Each row is a point on a landscape with many valleys, with its height.
From any point a ball rolls to the lowest of the 4 points nearest to it. It stops when none of these is lower. Distance is the straight distance between rows; heights are no part of it.
z_220: [112 126 164 137  84 133 124 150 132 138 125 134 131 147 150 141 123 162
 107 109]  height 49.8
z_805: [103 137 156  74 126  99 165 100 107 134 158 129 157 103 129 121 104 124
 119 155]  height 24.9
z_230: [107 122 110 127 178  95 143  81 111 132 152 175 142 101 114  75 142 125
 141 170]  height 59.6
z_30: [112  90 133 132  81 121 124 183 159 137 103 147 126 184 119 164 137 160
 122 108]  height 50.3
z_896: [130 125 126 167 117 173 104 193 185  87  75  79 113 199 149 187 166 155
 125  77]  height 46.6
z_467: [147 155 114 122 154 144 116 117 106 134 137  98 157 132 109 141  98 117
 121 110]  height 66.5
z_494: [138 169 123 128 144 195 112 161 152  62  95  38 140 168 158 170 147 119
 124  90]  height 38.4
z_766: [162 121 166 160  58 136 114 121 123 176 123 140  87 110 146 131  91 152
 122 119]  height 27.2
z_869: [150 147  75 163 205 161 109 125 114 108 112 126 140 138 108 126 144 105
 140 126]  height 66.0
z_771: [118  96 166  98  56  81 138 149 144 175 123 175  87 105 162 129 125 135
 123 152]  height 87.9
z_660: [163 147 102 161 159 119 114  81  90 158 146 155 122 100  93 107  83 106
 147 153]  height 48.6
z_156: [154 151 162 137  94 143 121 108 108 159 148 114 133 117 131 133  80 137
 119 110]  height 11.5
z_74: [121 143 166 111 103 130 129 119 110 139 158 121 141 123 132 131 100 139
 114 118]  height 19.0
z_940: [112 153 133 113 145 157 124 158 142  86 132  76 160 153 139 156 143 139
 111  96]  height 40.6
z_607: [163 150 157 101  91 107 124  80  99 167 161 131  94  60 134 115  67 104
 135 156]  height 13.7
z_998: [142  86 150  82  46  75 130 151 148 179 120 180  76 117 145 141 109 128
 131 152]  height 87.2
z_128: [ 97 121 154 138  96 135 126 166 146 120 123 123 141 160 144 146 139 167
 102  91]  height 47.1
z_352: [128 104 136 156  83 137 117 167 150 150  97 142 122 177 126 163 125 161
 121 100]  height 47.2
z_286: [172 151 159 147  89 140 115  92 103 163 144 107 113  98 127 133  64 129
 118 122]  height 11.1
z_778: [ 95 127 102 130 198 116 149  97 122 104 142 149 152 116 113  92 176 116
 136 146]  height 56.3
z_621: [175 147 107 156 138 100 116  67  94 163 152 165  90  74 101  89  71 102
 167 176]  height 53.8
z_310: [137 126 129 126 149  78 134  59  96 158 157 184  96  61 119  64 102 107
 175 211]  height 46.2
z_655: [ 76 118 107 131 197  96 167  89 125 103 140 150 146 106 125  76 177 124
 130 147]  height 58.2
z_281: [131 144 110 187 203 146 103 104 124 110 142 142 133 105 110  79 155 130
 152 145]  height 61.1
z_743: [125 140 135  94 130 112 148 105  96 140 158 124 163 117 120 119  97 117
 122 137]  height 15.8
z_916: [117 143 107 106 167 149 126 145 116 100 133  81 168 147 119 148 136 114
 113 111]  height 33.4
z_531: [192 145 111 166 130 114 118  65  87 168 145 138  90  80  88 114  41 102
 158 153]  height 56.2
z_567: [136 146 104 131 177 127 125 104 103 133 143 140 150 130  99 119 117 103
 134 139]  height 70.2
z_485: [112 135 113 165 199 118 126  84 121 114 157 156 143  98 115  74 163 126
 145 152]  height 62.2
z_55: [109  75 136  94  56  86 143 173 155 160 111 164 125 168 118 162 131 141
 118 129]  height 86.6
z_586: [102 143  97  90 174 150 139 155 130  72 126  73 171 157 131 152 166 100
 120 117]  height 24.8
z_910: [ 83  98 138 130  98 121 130 185 167 101 116 130 138 176 136 157 158 163
 110 101]  height 47.6
z_818: [153  88 137 123  51 121 127 166 143 179  85 152 108 163 108 156 108 144
 134 117]  height 82.6
z_952: [152 134 167 168  94 161 109 128 123 149 121 114 121 135 134 140  90 164
 112  89]  height 44.8
z_92: [164 154  96 172 181 139 108 109 106 137 129 133 129 121  97 124 108 114
 151 135]  height 63.1
z_336: [130  85 139 103  50  97 134 167 144 174 103 169  98 149 124 155 125 139
 124 131]  height 80.0
z_299: [ 91 125 106  87 178 101 167 104 111 114 150 138 169 127 114 112 139 113
 124 139]  height 29.9
z_191: [157 125 180 119  52 109 111 113 125 179 140 150  67  81 167 121  97 138
 130 133]  height 18.7
z_234: [ 82 123  81  84 189 131 161 142 127  72 126 101 168 145 120 125 179  94
 115 122]  height 16.3
z_791: [101 143 135 120 129 181 112 177 168  67 110  63 143 169 158 165 165 137
 112  88]  height 39.8
z_455: [176 157 146 114 100 113 125  76  87 162 154 123 106  80 116 118  55 108
 143 149]  height 11.7
z_951: [141 157  76 178 201 175 106 128 130  79 103 108 131 130 126 107 193 104
 150 138]  height 38.7
z_945: [139 139 160 158 100 155 109 145 136 139 124 102 139 145 141 150 112 165
 119  84]  height 47.0
z_944: [149 163  98 126 167 181 115 149 134  90 104  57 152 155 126 161 132 106
 125 101]  height 32.4
z_66: [133 133 119 126 159 108 135  89  92 145 155 150 138 106 102 103 103 111
 145 157]  height 35.0
z_246: [181  85 137 163  58 138 129 141 138 191  81 141  70 149 129 155  91 150
 136 103]  height 66.7
z_864: [101 105 143 147 106 145 110 185 166 107 105 115 131 179 139 164 156 167
 109  88]  height 44.7
z_968: [ 88 130 115  79 166 110 160 126 121 101 143 106 182 134 121 125 136 119
 106 123]  height 30.3
z_698: [ 63 123 143  90 135 130 162 157 156  66 145  78 168 144 147 146 158 133
  90 110]  height 53.5
z_855: [121 148 111 104 172 128 132 125 114 115 142 111 172 139 110 139 120 115
 124 120]  height 49.7
z_146: [172  83 127 155  71 138 130 165 148 178  80 146 102 170 110 162 102 159
 141  97]  height 68.4
z_756: [ 74 106 140 129 113 133 133 195 180  71 111 104 138 182 146 159 178 156
  99 100]  height 49.5
z_799: [173  95 144 115  47 104 118 149 140 188 107 169  64 114 142 138 103 131
 139 131]  height 85.3
z_920: [ 86  87 141 113  70  99 142 175 153 122 113 150 138 171 128 150 149 158
 101 127]  height 63.9
z_329: [ 80 120  65 111 199 140 156 137 132  55 120 105 158 142 125 116 202  94
 137 136]  height 27.9
z_259: [175 146 108 203 157 125 112  73  96 153 139 156  99  89  91  89  83 111
 159 157]  height 54.4
z_516: [ 90 134 103 149 208 146 139 102 141  58 141 123 152  99 131  78 218 117
 136 144]  height 58.1
z_38: [ 78 126 151 118 120 142 127 172 153  93 131  95 162 159 152 153 152 159
  97  97]  height 45.0
z_163: [136 141 146  67 111  84 134  75  96 161 165 137 118  65 137 105  80 100
 141 173]  height 21.7
z_162: [136 118 148 168 106 162 101 163 164 129  94 110 120 177 135 159 130 169
 118  77]  height 44.9
z_826: [123 134 132  87 137  89 152  83  91 149 153 153 147  95 117 103  91 107
 140 170]  height 18.2
z_504: [ 66 115  90 130 200 121 167  88 148  73 130 124 150 107 137  72 218 120
 127 135]  height 62.9
z_953: [104  99 154 120  66 107 132 162 140 155 116 160 119 154 136 140 133 156
 117 127]  height 70.9
z_340: [145 153  98 198 206 163 106 105 128  99 116 131 126 111 116 101 160 117
 151 129]  height 48.4
z_262: [ 78  74 125  99  78  88 149 180 168 127 107 158 143 182 122 159 151 149
 107 126]  height 77.0
z_145: [ 94 141 155 107 124 135 132 147 135 104 145 104 156 148 139 139 129 147
 101 103]  height 45.3
z_9: [157 114 162 153  60 131 119 143 130 171 106 151  99 135 136 134 101 159
 121 107]  height 28.2
z_692: [122 153  95 102 174 170 124 155 129  76 108  61 161 162 129 157 158  99
 123 114]  height 27.4
z_961: [126 139  77 135 197 141 121 123 112 104 125 128 149 135 114 120 157 109
 131 131]  height 46.9
z_908: [106 135 100 157 205 137 127 105 132  89 140 136 143 112 120  86 187 126
 141 144]  height 51.9
z_430: [129 154  65 138 190 171 120 144 126  69  96  90 143 156 127 134 184  89
 141 137]  height 35.5
z_623: [118 139  78 117 201 142 127 134 119  87 121 118 159 138 116 128 172 102
 132 128]  height 29.1
z_811: [154  80 144  49  50  68 128 155 166 190 120 178  62 103 149 147 118 121
 127 155]  height 87.4
z_61: [212  80 130 144  45 125 130 134 142 196  95 153  43 119 125 145  78 126
 139 116]  height 81.9
z_231: [132 129 183 114  65 115 123 119 123 164 138 145 108 108 153 122 110 146
 114 130]  height 23.0
z_923: [139 150 159 106 110 120 134 100  93 150 158 129 141 103 122 120  79 116
 122 134]  height 12.8
z_63: [116 130 126 154 160  98 129  66  98 144 166 185 125  84 116  60 120 124
 153 185]  height 57.1
z_682: [115 135 141 153 121 167 110 174 161 102 101  82 137 178 147 168 148 162
 117  77]  height 42.6
z_676: [109 142  72 148 189 174 130 133 127  54 107 102 135 139 140 104 225  95
 148 142]  height 39.3
z_750: [133 152 100 185 212 159 105 109 137  87 135 130 134 110 119  86 180 124
 150 138]  height 45.1
z_842: [197  87 138 122  50 111 123 133 141 200 104 160  49 107 136 140  91 132
 144 115]  height 84.0
z_708: [141 144 182  90  75 108 124 100 112 167 161 138  89  62 162 110  78 123
 126 151]  height 16.4
z_568: [150  92 158  93  51  92 121 146 150 184 116 177  61  98 159 142 108 133
 131 143]  height 86.3
z_265: [123 142 179  93  77 104 133 106 112 152 159 136 117  94 151 117  94 138
 118 149]  height 20.9
z_559: [142 132 124 106 139  86 130  73  89 160 157 161 117  79 114 101  85  93
 154 182]  height 28.4
z_425: [161 147 115 216 194 151 106  95 121 122 132 144 118 100 100  86 119 118
 146 141]  height 68.3
z_105: [163 151 159 123  85 127 118 102  99 158 156 117 122 103 127 124  73 123
 127 129]  height 9.2
z_907: [ 91 114 176 116  77 101 147 149 136 136 141 148 137 138 154 129 137 159
 102 130]  height 59.2
z_323: [ 83 114  81  84 193 112 170 120 127  80 131 116 166 138 122 115 169 102
 120 131]  height 23.5
z_597: [150 156 119 141 153 165 112 127 122 120 122  90 157 143 115 150  99 130
 121 103]  height 72.5
z_449: [124 161 122 118 147 183 120 163 147  73 112  49 145 161 148 172 153 122
 115  96]  height 37.5

Where does a ball stop that starts at each point below?
z_246 => z_105
z_910 => z_234
z_908 => z_234
z_756 => z_234
z_799 => z_105
z_281 => z_234
z_220 => z_105
